Points on a hilly landscape, in no order, each with its height.
From any point a ball takes the steepest step (drop divided by distance) to one of its 2 nearest points. It stops when none of these is lower. Distance is the straight distance between rows; heights are no part of it.
J_139: [166 100 128  92  73  69 136 130 111 185  73 114  77 154 112  95 167 118
 149 121 127 167 112  81 101 152 151 150  87 136  70 159 147 146  94 137
 143 120]  (h 1.75)
J_307: [ 90 115 105 124 154 172  99  93 131 132 100 158 142 104 161 117 225 172
 119 152 138 165 106 178 103 139 146 135 189 147 109 157 131  99 100 105
  73 149]  (h 6.45)
J_348: [236 122 121  98  50 132 168 144  72 115 126 128 102 119 119 134 121 183
 113 121 113 148 113  72 143  96 183 136 102 160 105 121 144 128 119 133
  93 149]  (h 2.52)
J_333: [138 135 161 156 128 122 122 152 118 115 151 166 145 119 124 111 147 125
 144 103  90  97  84 150 132 137 119  91 105 128 119 102 158 167 150 147
 105 147]  (h 2.72)
J_596: [146  67 147 159 102 139 194 133  83  70 176 134  90 109 157 159 102 174
  80 179  97 110 110 129 126  82 129 217  97 124 129  92 116 175 128 122
 170 138]  (h 2.39)
J_18: [ 98  99 124 170 117 113 162 132 127  78 149 145 133 119 154 105 149 156
 117 152  73  98  95 196 108 133  76 148 117 129 121  61 144 189 176 128
 134 166]  (h 3.00)
J_13: [114 150 168 107 196 139 122 146 135 102 171 126 113 122 141 124 108  99
 119  98 147 127 124  78 151 121 118 136 135 130 142 139 112 121 126 121
 146 144]  (h 1.78)
J_614: [131 144 111  61 166 142 140 120 132  79 170 102 125 134 140 155 103 142
  86 153 151 154 166  98 114  73 128 116 102 112 155 153 123 133 164 112
 149 146]  (h 3.81)
J_555: [107 146 186 142 163 163  97 169 152 171 136  84  97 103 108 121 118  66
 176 140 134 155 112  37 116 150 147 212 146 148 118 154 102 103  84 124
 130 150]  (h 5.70)
J_417: [157  90 131 153  94  84 220 118 108  79 200 111 111 113 140 150  58 138
 110 169 103 100 110 127 104 104 109 191  98 109 149  80 136 169 119 119
 170 120]  (h 2.03)
J_456: [129 107 111  69  90  73 134 115 140 152  92  86  79 154 124  72 179 123
 119 114 124 193 117 107  91 136 122 119 125 131  77 162 152 146 119 122
 157 143]  (h 1.30)
J_730: [126  81 114 161  57  99 182 134  90 157 110 134 113 124 111 102 145 128
 165 148  90 107  95 181 118 170 141 135 116 142  84  81 132 154 109 157
 117 123]  (h 3.68)
J_666: [124 154 179 173 168 181  97 154 109 121 181 180 163 107 142 152 170 152
 127 111 128  92 115 145 143 143 127 130 153 133 158 121 113 159 129 132
 103 159]  (h 2.84)
J_289: [137 160 116 113  67 206 161 121 109 133 125 103 145 144  56  97 147 120
  88 147  96 150 111 150 120 138 159  94 120 155 128 155 136 136  59 160
 144 164]  (h 3.96)
J_50: [126 114  84 129  85 117  71  95 154 127  92 139 139 132 180 116 196 194
 120 149 113 211 135 153 100 133 142 149 158 156 106 136 169  84 130 104
  35 144]  (h 4.64)
J_981: [137  75 129 104 171 117 115 122  85 123 128 141  96 126 182 192 147 131
 128 180 162 147 144  73 111  94 165 213  83 128 113 137 127 118 154 119
 156 128]  (h 4.17)
J_889: [173 106  81 128  78 106 138 119 160 144 160 168 103 130 120 108 170 175
  94 111 119 130 112 163 115 132 119 116 168 147 104 120 137 126 106 118
 117 137]  (h 2.11)
J_976: [142 184 161 159 148 199 176 133 116  82 184  87 160 119 113 148  91 147
  82 109 118  95 153 119 161  98  94 105 168 121 192 124 110 176 120 123
 140 147]  (h 0.70)
J_112: [126 179 119  73 111 155 109 103 168 120 133 103 157 161  78 111 127 124
  64 131 140 136 146 107 110 117 137  59 131 121 158 154 132 115 127 139
 158 132]  (h 4.32)
J_912: [132 100 111  81 186 122 100 128  90 137 108 138 128 157 163 178 132 125
 117 165 168 141 161  72 137  78 156 156  71 127 144 146 128 110 185 121
 146 111]  (h 3.86)
J_322: [156 164 167 155 165 129 135 149 124 146 158 163 152 106 105 160  95  97
 162  96 146  68 144  97 159 138 137  98 143 107 164 135 112 129 114 150
 118 102]  (h 4.23)
J_337: [143 147 109 112  73 160 170 124 130 117 149  91 129 140  74  86 144 110
  96 124  89 141  95 143 108 142 119  81 135 157 123 132 158 150  58 148
 153 171]  (h 3.74)
J_604: [147 118  94  81 156  88  55 110 155 188  95 136 129 156 141 151 100 143
 108 123 186 144 161  90 127 120 128 132 122 107 155 147 124  95 154  97
 125  73]  (h 3.23)
J_258: [ 83 169 131 170 140 123  96 120 163 105 134 116 204 118 146 159 122 163
 133 126  98 108 167 175 141 155 110  87 114 112 180 102 117 147 185 124
  78 127]  (h 3.33)
J_728: [ 97 121  82 111 137  95  85  93 144 113 126 117 169 150 170 160 135 171
 112 159 117 172 148 133 114 125 131 131  84 122 151 107 144 113 176 102
 102 136]  (h 4.93)
J_982: [159  83  74 114 120 132 169 122  84  74 138 156  80 125 188 142 142 191
  73 141 141 153 150 149 123  64 124 156 146 156  87 126 124 124 144 105
 156 140]  (h 3.46)
J_522: [104 146 142 160 224 105 103 121 145 110 146 169 158 125 167 158 135 119
 137  93 184  75 153 168 156 141  78 124 141 118 160 134  94 146 176 125
 147 101]  (h 2.04)
J_563: [ 71 120 134 100 209 142 137 145 150  86 121 130  85 117 154  77 159 110
 113  82 155 119 127 152 143 105  86 107 154 141  91 153 127 132 133 120
 176 152]  (h 3.35)
J_639: [110 165 116 106 141 126 126 127 171 127 105  55 126 154  76  74  94  53
 137 100 115 122 121 115 140 150  79  58  98 134 139 134 153 108 107 152
 218 123]  (h 4.24)
J_196: [119 111 131  92 150  85 160 163 141 127  93 100  59 122 123  77 101  98
 128  64 141 137 121  90 139 111 106 134 130 130  66 140 123 134 101 127
 187 134]  (h 4.98)
J_804: [ 91 138 156 154 145 130 191 154 106  71 151  96 143 111 139 109  98  80
 167 123  92  86 105 135 122 135  99 123  95 131 140 102 139 164 147 150
 159 154]  (h 3.53)
J_792: [ 59 178 137 137 126 165 135 119 139 148 107  92 178 146  92 139 126 104
 126 166 135 131 155 140 124 145 143 104 105  99 168 138  89 113 149 153
 137 121]  (h 1.65)
J_147: [108 144 184 131 161 148  79 154 154 198 120 111 101 113 112 129 149  81
 178 121 145 145  95  75  98 163 149 195 148 130  96 163 102 114  73 103
  88 133]  (h 5.89)
J_769: [ 75 101  50 152 145 151 101  84 161 120 137 168 146 124 183 143 175 177
  88 158 136 148 161 211 127 134  93 153 194 133 153 122 130 103 138  85
 130 112]  (h 2.83)
J_605: [164  92 137 113  68  87 159 146  72 163  73 140  91 137 109  95 176 106
 152 128 114 145  95  90 136 138 179 134  69 142  65 142 146 149 128 181
 151 129]  (h 2.15)
J_582: [112 210 160 171 144 194 172 144 127 118 133  38 151 115  90 129  79  54
 165 125 141 115 151  88 132 127 110 108 155 129 171 142  87  98  70 139
 151 140]  (h 4.89)
J_85: [144  94 126 181 109 102 166 134 141  96 176 164  97 113 174 143 108 174
 116 125 132  89 130 174 117 111  79 169 187 138 112  83  77 130 126  86
 118 123]  (h 1.03)
J_909: [ 67 142 114 181 162 133  89 116 136 109 125 130 186 122 176 151 140 156
 142 139 127 107 164 198 154 164  99 131 134 124 182 117 100 139 191 119
 100 106]  (h 3.60)
J_529: [103 158 137 147 136 103  98 144 156 110 134 142 173 126 127 120 125 129
 151 103  85  88 118 167 141 153 101  75 116 117 153  92 157 157 159 147
  88 135]  (h 3.01)
J_616: [167  75  90 119  52 139 152 136  44 177  63 151 115 130 122 111 133 142
 142 144 154 151 138 127 157 117 195 138  95 154  98 134 131  96 152 163
 121  98]  (h 2.91)
J_787: [133  99 112 148  99  75 159 128 133 169  95 130  93 117 146 136  71 112
 187 116 143  89 150 146 118 155 109 130 125  99 104 107 104 107 120 106
 112  77]  (h 1.66)
J_327: [183 146 167  96 192 157  83 141 105 108 167 198 131 128 113 152 155 156
  92 108 157 130 119  74 166 102 162 123 147 145 150 152 136 119 131 149
 130 130]  (h 0.79)
J_400: [104 187 136 158 148 176 164 125 152 121 159  45 114 114  85 110  86  54
 143 117 135 133 128 114 132 142  97 121 163 137 158 140  79  95  28 126
 166 138]  (h 5.06)
J_346: [ 82 161 138 106 153 134  82  98 164 174 121 117 158 152  89 137 141 103
 131 144 149 123 138 114 113 169 150 117 120 104 153 156 109 112 122 142
 134 106]  (h 2.13)
J_807: [122  86 134 167 118  85 108 139 136 173 108 141 107 111 168 149  86 125
 188 125 153 118 146 147 117 166 104 166 134 113  92 108  83  85 124  90
  77  87]  (h 1.96)
J_378: [142 111 132 179 102 100 159 126  99 172 114 162 141 111 126 143  85  87
 209 132 128  64 127 136 145 160 132 139 107 114 140 100 116 126 137 144
 125  79]  (h 1.23)
J_859: [151  88  96 154  19 105 108 111 125 165 114 160 122 135 119 105 196 157
 136 153 103 174 103 189 113 179 158 149 126 157  96  92 153 113 105 130
  69 118]  (h 4.16)
J_856: [132  99  89 105 141 141 107  89  97 101 154 141 167 131 167 176 134 181
  85 166 127 155 143 131 115  98 135 159  94 130 163 116 135 134 182 102
 139 131]  (h 4.68)
J_706: [121 110 100 164  79  97 131 119 141 102 155 152 136 119 147 118 146 168
 121 146  80 122 105 195 106 146  96 135 135 125 128  57 144 166 167 113
  93 144]  (h 2.74)
J_164: [167 189 178 154 123 209 124 140 126 117 172 137 182 122  79 129 135 133
 102  97  96  88 114 117 145 122 137  90 160 140 179 134 138 158  89 155
 102 164]  (h 0.80)
J_992: [160  85  75 130 100 144  81 119 145 111 145 203 128 133 179 141 159 184
  85 117 152 153 152 169 135 118 120 139 197 167 114 131 144  91 137  84
  97 119]  (h 2.09)
J_867: [191  77 133 160  87  67 172 116 124  75 197 136 115 122 174 177  55 160
 124 147 123 120 128 109  94 101 101 183 112 114 128  67 118 141 143  85
 141 108]  (h 1.71)
J_676: [135 101 123 131  75  65 151 107 129 116 175 117 139 148 110 108 133 107
 128 172  88 161  89 113  75 143 121 154  89 107 104  74 166 177 140 113
 133 138]  (h 2.94)
J_995: [134 107 116 133  61 102 158 110 115 117 172  91 141 149  90  92 147  87
 130 168  64 163  66 111  87 154 121 137  80 135 123  77 174 176 126 133
 161 166]  (h 3.21)
J_209: [112  85 106 125 147 131 130 101  88 112 160 132 130 115 182 175 148 150
 127 187 138 133 132 128 107 108 154 204  96 132 136 122 121 129 155 104
 153 136]  (h 4.44)
J_817: [179  82 135 136 112 106  97 153  90 115 135 179 121 129 179 157  87 155
 142 119 154 122 141  90 140 123 146 160 108 144 112 113 128  99 169 121
 104 111]  (h 2.29)
J_40: [146 106 115 124 121 176 169 129  55 115 134 139 139 119 118 130 118 162
  92 156 103 104 122 149 152  85 138 136  93 128 147 113 135 168 159 151
 175 141]  (h 2.19)
J_468: [ 87 164 163 152 119 174  83 140 132 149  80 136 197 131  96 125 167 122
 159 146  91 117 116 150 137 158 173  85 117 129 144 136 123 116 136 170
  81 147]  (h 2.64)
J_174: [114 109  92 117 136 109 100 132 121 136  84 143 146 129 154 138 104 147
 146 124 156 123 165 145 159 114 124  99 105 130 143 121 131 105 182 137
 120  93]  (h 0.24)
J_542: [ 55 141 113 140 101 139 152 110 135 153  99 103 157 132 101 125 127 125
 140 146 112 110 141 195 139 153 137  98 132 106 147 114 100 132 125 149
 124 108]  (h 1.17)
J_568: [148 133 133  96 118  78 126 123 161 101 170 119 127 138 122 110 130 116
 108 121 105 160  99  92  90 134  98 111 102 119 120 108 164 155 135 118
 134 152]  (h 2.58)
J_459: [132 189 190 155 152 161 150 140 118 141 129 126 186 122  95 160  80  77
 153 124 138  53 151  88 157 131 129 103 130 112 174 143 115 129 144 161
 135 106]  (h 4.46)
J_517: [158  99 116 147  98 121 160 140  68 178 108 148 142 117 110 172  58 113
 178 162 133  85 143 108 148 134 167 152  84 111 153 110 105 112 152 158
 133  70]  (h 1.67)
J_932: [141 101  89  83 160 101  83 135 103 159  65 139 116 166 161 152  94 146
 127 129 176 147 181  92 141  95 135 136  78 115 142 146 140  93 195 120
 143  84]  (h 3.54)
J_941: [100 115 129 166 143 110 188 141 112  83 152 120 138 115 147 125 103 122
 144 140  88  73 105 174 137 127  75 139 103 110 133  84 130 179 174 132
 158 133]  (h 3.28)
J_60: [111 151 137 133 144 136 186 134 129  77 157  83 139 121 123  93  85  74
 143 109  97 104 123 113 144 123  78 100 105 132 143 114 150 144 127 139
 189 162]  (h 3.75)
J_254: [ 55 107 128 144 122 106 114 136 139 188  50 122 112 128 126 109 162 112
 187 114 118 121 116 191 131 172 144 106 122 127  96 135 118 113 108 149
  95 104]  (h 1.88)
J_902: [ 58 130 126  87 216 148 116 131 134 102  87 100 107 129 153  97 146  91
 127 110 168 142 148 134 149  95 101 107 131 119 102 179 128 117 152 121
 165 143]  (h 3.08)
J_498: [ 66 133 105 142 183 177 105  93 143 106 147 154 166 113 162 134 195 170
  93 157 123 123 144 216 130 139 101 137 195 129 168 133 122 147 140 106
 136 143]  (h 3.17)
J_384: [133 131  99  91  83  69 172 119 144 149 101  59 108 151  90 103  91  55
 143 119  89 128 127  94  91 142 109  93  86 120 113 111 166 142 103 143
 168 111]  (h 2.30)
J_712: [145 100  80 149  71 108 140 123 156 106 159 168 113 131 149 112 161 191
  99 126 103 140 104 186  99 111 103 128 172 153 110  92 146 149 148  90
 111 149]  (h 2.44)
J_862: [ 85 196 168 154 110 217 104 133 133 128 119 100 204 139  98 140 151 119
 111 164 120 116 141 116 113 150 162  91 113 110 157 143 102 128 149 149
 106 151]  (h 2.17)
J_283: [154 175 148 103 141 101 177 126 143 128 129  74 151 154 102 153  42  53
 149 128 132  97 147  46 120 128 119 119  90  95 166 136 146 127 125 120
 150 113]  (h 2.90)
J_401: [105 162 132 112 164 174 140 129 153 119 147  41  89 103 113 126  87  83
 144 117 152 172 143  93 106 125 122 147 164 114 135 164  82 102  62  94
 139 156]  (h 5.26)
J_477: [194 136 145 114 155 156 115 137 101  95 175 193  96 126 123 139 151 186
  80  98 146 128 118 108 154 111 150 134 171 144 130 126 110 123 105 129
 108 140]  (h 1.28)
J_928: [124 141 183 165 175 183 156 168  94  84 176 151 140 103 145 127 126 141
 111 113 112  79 119 148 159 119 126 146 151 134 139 125 117 174 128 131
 125 170]  (h 3.20)
J_957: [163 113 117 140  79 162 143 124  67 179 122 142 142 119  90 175  72 118
 141 187 157 115 145 112 148 110 179 166 113 124 166 121  90 111 143 147
 127  71]  (h 2.05)
J_478: [103  91 149 106 145  82 175 152 116 121 103 125  49 121 145  85 135 115
 123  97 150 137 120 119 130 105 119 144 130 129  50 140 108 119 119 120
 177 141]  (h 5.12)
J_499: [111 157 102  68 153 128 127 112 161 113 142 101 147 135 106 116 114 119
  82 125 144 141 153 110 128 101 107  84 134 112 150 160 138 130 156 120
 160 133]  (h 4.09)
J_534: [171 107 163 171 100 118 139 150 107 110 144 196 120 127 108  95 152 153
 124  97 101  76  91 163 137 143 117  99 136 152 104  94 156 162 128 154
 106 139]  (h 2.41)
J_20: [139 167 148 107 139 130 166 118 125 110 161  68 165 143 103 170  45  98
 126 169 133 124 148  55 109 109 128 138  82  95 188 139 119 124 149 129
 161 127]  (h 3.22)
J_315: [141 144 138 104 122  99 197 124 129 144 116  80 120 144  91 125  58  40
 160 120 118  99 130  74 111 131 111 113  81 118 152 122 152 133 119 151
 178  99]  (h 2.62)
J_651: [128 127 131  81 176  90 118 148 159 113 115 117  76 136 111  71 119  96
  94  57 145 134 124  74 155 106  91 115 125 135  84 150 154 122 109 138
 228 140]  (h 4.81)
J_552: [147 138 130  96 153 131 152 107 113  80 184  93 158 138 130 166  82 132
  95 163 125 140 132  61 110  90 139 151  80 115 171 122 134 148 153 107
 150 147]  (h 3.52)
J_294: [ 91  99  82  73 135  86 138 101 153 148  85  79  80 134 155  95 141 117
 124 132 133 185 135 116  83 109 123 141 134 115  83 154 131 124 126  94
 144 137]  (h 0.82)
J_413: [108 125 161 110 175  95 105 126 162 108 159 143 120 143 146 117 140 120
 125  91 130 127 107 108 113 136  90 130 110 114 109 129 139 135 147 109
 135 139]  (h 2.21)
J_475: [210  87 120 126  61 118 196 139  60 108 131 136  68 120 140 130 123 188
 102 136 120 154 116 104 153  87 176 170 108 151  86 117 128 137 128 143
 125 148]  (h 2.85)
J_252: [159 165 161 148 162 137 137 150 142 142 145 147  96 110 103 146  95 101
 138  72 159  81 150 119 154 134 123  97 179 106 147 145 104 132  70 150
 120 101]  (h 4.04)
J_248: [ 70 150 113  93 158 130  80 105 184 168  66 131 114 136 103 102 193 131
 108 113 146 153 134 184 129 151 135  85 174 121 108 175 144 103 105 143
 127 110]  (h 2.06)
J_320: [116 136 154 116 135 166 132 147  89 133 138 117 143 108 113 127 132 104
 147 152 110 129 100  87 136 129 171 157 100 142 120 147 132 133 140 160
 136 158]  (h 3.03)
J_897: [127 109  95 106 114 173 174 121  46  99  89 123 128 120 143 132 110 165
  87 172 125 118 153 160 165  56 148 112  67 130 139 129 126 142 179 146
 177 129]  (h 1.80)
J_397: [129 124 140 116 150 111  61 113 168 184 139 148 156 137 112 141 155 123
 132 122 145 134 116 113 114 173 151 133 127 116 136 147 132 114 120 111
  95 103]  (h 2.53)
J_308: [171 117 110 126 110 147 103 123 134 128 160 194 113 130 133 130 148 199
  93  94 157 133 133 165 143 121 125 122 192 157 127 137 134 106 122 117
 118 122]  (h 1.73)
J_124: [113  99  45 129 120 122  87  98 158 131 124 162 130 128 180 144 128 167
 107 137 159 155 177 171 136 133 117 138 179 138 144 138 135  75 154  84
 124  98]  (h 2.49)
J_512: [ 89 149 129 130 110  53  90 131 218 142 112 110 106 145 114 110 156 110
 162 111  82 150 103 178  78 160  94  99 146  96  87  99 155 143 106 109
  68 116]  (h 0.95)
J_56: [106 146 130 150 108  63 120 142 202 155  89 120 112 135 133 110 114  98
 181  94  89 103 126 184  94 157  79  91 141  95  78  93 132 140 102 112
  72  99]  (h 1.26)
J_655: [107 160 175 167 211 134  93 131 146 108 183 154 174 127 155 148 160 104
 133  88 148  82 119 137 148 154  95 130 149 128 164 136 106 157 145 133
 119 131]  (h 2.43)
J_6: [ 90 123 115 125 142 124 136 127 119 145  87 140 142 125 134 126 116 119
 155 125 136  98 148 178 153 130 130  94 110 121 136 125 118 116 167 143
 146  81]  (h 0.68)
J_192: [139 149 181 160 167 141 147 160 126  83 178 119  90 112 119 120  99  93
 153 103 117 124 102  36 150 140 129 158 157 134 129 104 114 126  93 140
 157 153]  (h 1.64)
J_783: [170  91 137 158 109  83 156 117 130 115 202 153 110 120 164 174  75 161
 120 134 140 114 138 124 112 134 100 178 157 111 140  78  93 125 127  95
 127  96]  (h 1.41)
J_739: [113 111 177 163 183 197 148 155  75  47 185 138 120 116 156 146 137 126
 108 137  97 108 102 117 147 102 132 192 123 154 146 117 119 171 131 137
 163 190]  (h 3.06)
J_567: [140 178 158 144 157 207 147 137 135  86 196 101 156 117  92 119 115 122
  88 109 130 108 127 121 146 124 121  95 192 143 184 140 115 153  76 121
 138 165]  (h 0.17)
J_268: [119 102 131 159 138  78 105 123 157 167 124 109 125 121 166 177  90 125
 182 167 160 138 131 111  88 164 110 207  98  92 135 108  97  98 155  64
  61  91]  (h 2.34)
J_594: [ 67 150 122  83 218 136  81 106 163 155  53 112 124 133 151 122 149 135
 117 117 179 139 164 128 137  95 115 101 142 110 125 187 110 103 151 117
 133 118]  (h 2.73)
J_979: [189  75  92 122  76 140 180 124  61 128 121 155  93 122 147 114 144 196
  93 139 140 156 126 155 148 102 163 170 132 169  88 129 119 118 135 129
 136 134]  (h 3.13)
J_849: [ 94 129 160 121 149 170  77 124 143 167 115 131 125 107 127 127 190 103
 156 151 142 167  95 111  91 163 171 162 152 139 109 178 104  97  95 111
  78 158]  (h 6.10)
J_683: [153 150 204 186 161 137 141 152 147  72 178 141  90 111  98 105 118  75
 140  72 102 122  92  49 157 157 108 135 186 151 133  93 125 122  57 143
 168 151]  (h 1.31)
J_638: [146 148 142  84 179  77 116 130 195 126 132 108  97 131 103 106  82  95
 104  63 145 107 124  84 131 127  65 103 132 109 121 142 158 127 108 113
 187 113]  (h 4.61)
J_784: [137 129 118 109 100  80 137 127 156 192  95  90  85 141  92 111 101  61
 158 122 115 108 124 112  91 162 117 126 112 108  99 135 129 130  63 123
 137  91]  (h 1.94)
J_69: [ 99 146 133 100 120  97  66 110 173 133 101 112 169 147 139 137 168 164
 132 154 109 180 129 112  95 140 153 107 100 122 138 128 162 114 161 112
  51 146]  (h 5.11)
J_437: [ 76 133 137 101 159  94  45  99 215 179  96 130 126 145  95 107 187 117
 111 102 118 142 107 155 120 184 115 116 152 117 110 144 176 123 105 146
 143 125]  (h 1.68)
J_391: [135 181 138  78 145 105  99 118 199 142 102  74 130 158  74 100  93  74
 123  70 121 119 135  99 125 143  74  60 125 114 130 149 167 128  97 144
 189 116]  (h 4.42)
J_31: [ 94  93  86  80 151  92 147 122 110 122  41  93  91 119 184 111 162 141
 125 140 141 186 152 125 116  70 128 129 120 126  76 183 133 110 150 109
 146 138]  (h 0.28)
J_127: [ 45 108  86 134 104 105 149 128 143 173  66 114 105 120 125 102 146 120
 159 134 102 122 140 231 139 160 135 103 145 120 107 112 124 119 109 158
 114 114]  (h 1.57)
J_352: [129 143 156 115 136 166 131 141  76 117 145 140 168 120 110 156 112 135
 126 146 110 100 121 105 148 104 147 126  86 129 155 132 135 143 169 155
 137 151]  (h 2.65)
J_576: [125 149 143  98 183 146 121 141 161 109 123 149  86 116 128  97 142 135
 115  76 158 124 126 140 145 101 118  81 178 127  96 168 124 127  96 132
 126 145]  (h 3.61)
J_853: [147  98 146 180 131 142  81 156  95 115 134 191 145 109 186 160 106 152
 164 105 158 111 147 124 151 133 129 155 127 133 124 117 110 113 168 123
  80 123]  (h 1.91)
J_973: [ 89 137 153 136 140 167  95 119 144 144 121 133 147 111 132 118 202 119
 146 143 116 154  98 166  98 161 159 134 158 138 113 153 114 127 108 114
  57 162]  (h 6.27)
J_369: [109 161 113 114 143 159 149 133 143  88 124  44 118 143 102  80 101  82
 133 119 128 148 108  99 134 115  98  77 107 152 121 138 143 107 104 132
 192 173]  (h 4.01)
J_989: [108 198 169 174 141 161 175 141 118 136 125  62 168 133  92 153  82  57
 159 124 147  75 164 102 142 128 122 102 133 113 183 139  94 132 105 159
 139 108]  (h 4.69)
J_200: [ 94 137 135 119 108  66  68 120 216 160 114 127 118 151  87  91 184 107
 132 103  93 158  97 158  94 176 109 103 138 121  84 109 168 149  86 135
 108 136]  (h 1.29)
J_961: [183 115 197 171 125 130 154 164 107  98 161 203 105 122  87 111 152 148
 106  98 119  89  73 119 150 150 135 133 178 163 107 103 123 150  95 161
 114 138]  (h 2.07)
J_974: [124 120  66  87 100 153 145 117  90 109  67 102 141 133 144 132  98 165
 108 171 145 154 175 137 137  46 145  93  87 109 130 139 124 111 177 135
 143 123]  (h 1.32)
J_30: [123 125  98  94 107  79  75 101 179 125 119 120 130 132 143 121 191 156
 122 130 109 211 113 128  67 127 132 126 124 129 101 132 162 124 129  96
  57 154]  (h 4.90)
J_38: [224 144 105 103  62 140 134 129  86 119 125 133 132 130 118 140 107 186
  98 122 123 132 132 109 133  99 174  96 100 150 129 137 150 110 129 131
  99 138]  (h 2.18)
J_698: [137  91  97 165  54 112  83 108 141 132 118 177 135 138 165 106 197 169
 113 149 119 197 113 175 109 153 135 161 164 158  95 110 168  95 125  95
  48 140]  (h 4.43)
J_592: [164  72 107 166  29 101 144 124  76 169 105 157 109 135 127 111 172 145
 152 153 123 151  97 167 126 172 164 171 119 161  84 102 131 121 115 150
 106 112]  (h 3.93)
J_184: [133 161 160  87 203 164  92 135 112 112 154 162 124 132 109 155 136 119
  93 121 174 131 141  71 165  96 148 112 128 129 157 158 119 131 141 137
 161 127]  (h 1.27)
J_910: [161 139 111 126  55 121 151 118 134 109 166  90 118 151  74  81 149  81
 115 131  59 168  72 123  82 144 112 101 120 161 120  97 191 149  60 130
 155 175]  (h 3.51)
J_68: [170 173 153 136  86 180 126 122 127 136 140 131 181 127  83 146 127 143
 128 118 100 107 132 148 124 144 149  81 138 134 160 124 135 144 104 143
  80 139]  (h 1.34)
J_247: [177 141 213 162 136 116 119 164 149  89 172 168  90 122 101 104 150 100
 120  76 109 107  84  75 128 145 126 121 184 146  84 114 125 133  64 139
 109 135]  (h 1.70)
J_259: [155  98 109 110  77  84 141 142  75 184  47 152 104 145 114  95 153 136
 162 126 125 124 118 138 173 134 180 110  77 130  89 144 158 121 147 187
 149  99]  (h 2.51)
J_439: [150 162 127 129 152 150 134 139 157 144 134 165  97 108  89 123 131 125
 111  76 162  87 140 166 159 113 130  79 194 122 118 159 110 124  74 149
 125 113]  (h 3.84)
J_332: [140  91 108 111 136  82  36  99 180 198 121 165 127 152 131 150 141 144
 119 124 173 155 130 120 112 173 124 155 145 114 137 137 133  87 125  90
 111  80]  (h 2.87)
J_780: [121 120 137 147  97 151 172 142  88 153 102 126 127 113 109 118 137 103
 165 152 111 118 103 148 127 150 166 138 105 136 105 127 123 146 115 146
 115 135]  (h 3.40)
J_887: [200 168 116 107  71 143 123 115 140 134 144 136 168 147  84 143 105 163
 114 117 100 121 126 115 115 118 151  62 126 130 148 126 157 125 108 136
  85 126]  (h 1.74)
J_457: [ 36 148 121 169 171 162  97 111 141 138 101 142 179 115 164 132 174 155
 132 145 128 115 151 213 154 158 124 112 177 125 173 129  96 132 158 131
 103 125]  (h 3.50)
J_39: [123 165 119  82  93 200 129 100 126 128 113 117 147 149  74  90 179 140
  66 145 128 161 126 146 114 111 169  66 137 138 135 174 134 120 104 163
 145 149]  (h 4.25)
J_453: [116 168 135 152 167 165 174 136 111  90 162 106 151 113 140 147  85 132
 116 109 145  86 162 151 155  97  89 102 151 113 175 132  97 166 164 128
 143 116]  (h 1.18)
J_354: [175  84 112 126 102 121  83 137  80 142 125 169 161 139 142 154 102 147
 150 141 128 131 136  93 149 119 166 151  65 141 142 126 151 107 188 135
 105 118]  (h 2.68)
J_214: [157 107 118 147 100 117  75 136 115 125 134 140 182 128 158 191  80 145
 180 165 116 124 150  86 119 127 151 158  74 119 163 109 145 104 181 103
  52 114]  (h 3.02)
J_318: [171  86  99 120  89 161 141 111  67 165 117 131 109 118 127 160  80 149
 118 175 172 142 148 115 149  87 192 161 115 122 152 132  91  95 129 127
 131  95]  (h 2.42)
J_547: [147 107 121  89  95  60 121 132 162 157  90 115  64 151 113  60 206 124
 104  79 133 171 107 116 111 133 104 131 148 128  46 173 145 144  86 122
 188 142]  (h 1.69)
J_938: [147 108 123 153 112  84  85 124 147 133 163 134 160 134 155 175 102 136
 165 150 131 142 126  97  94 148 124 161  92 102 149  96 133 120 159  83
  62 119]  (h 2.71)
J_759: [129 102 169 162 141 167 178 163  77  48 194 113  99 110 140 144 114 137
  91 155  95 114  95 103 147 101 133 205 112 140 131  95 121 176 119 135
 178 176]  (h 2.75)
J_288: [129  95 133 192 144 138 133 146 109  92 141 162 130 109 199 152 102 166
 149 119 143  93 155 179 148 119  96 161 156 131 124  95  79 133 151  99
  98 113]  (h 1.44)
J_170: [109 167 156 129 187 174 104 154 153 148 151  64 118 108 103 147  94  76
 154 139 144 151 142  41 125 127 140 189 160 129 154 174  74  96  72 111
 121 137]  (h 5.48)
J_118: [124 132 129 155 107  65 143 132 147 183  74 113 104 138 113 135  92  82
 200 105  92  83 123 157  98 164  97 112 118  99  99 104 144 133  81 132
  96  70]  (h 1.59)
J_367: [127 139 106 129 181 119 137 124 112  97 158 153 137 126 172 171  83 139
 122 111 170  84 173 166 168 108  76 121 127 114 166 122  91 148 188 124
 169  93]  (h 1.63)
J_755: [120 113  52  84 128 123 143 104 123 126  79  99 126 122 173 127 133 169
 116 170 156 182 168 137 124  68 150 113 121 120 117 150 134  99 165 112
 132 128]  (h 0.86)
J_527: [ 83 140 153 131 135 140  97 153 136 180  57 146 151 107 124 111 162 120
 180 120 121 111 108 157 150 157 168 108 125 124 106 143 126 117 134 165
  78 118]  (h 2.23)
J_359: [174  91  65 110  58 151 138 110  65 169  68 133 120 140 129 126 119 156
 120 172 173 172 153 134 163  90 183 156 111 147 123 154 128  93 143 136
 116  92]  (h 2.82)
J_953: [ 75 143 117  80 192 159  81 109 162 158  57 139 126 123 128 100 182 137
 104 119 168 152 149 169 146 101 142  90 179 114 114 189 125  84 114 135
 129 121]  (h 2.38)

Call two points neighbours if one is among the 2 nearest of the other. Go from one point of each pair to the other, from neighbour to neighbour, staying as low as possible. Name the highest point that can't be avoided.
J_378, J_174 -> J_69
J_378, J_85 -> J_214
J_512, J_683 -> J_112
J_308, J_683 -> J_13
J_567, J_85 -> J_928
J_378, J_31 -> J_616

Where does a ball stop that starts at each point below?
J_112 -> J_512
J_651 -> J_308
J_147 -> J_512
J_804 -> J_308
J_529 -> J_683
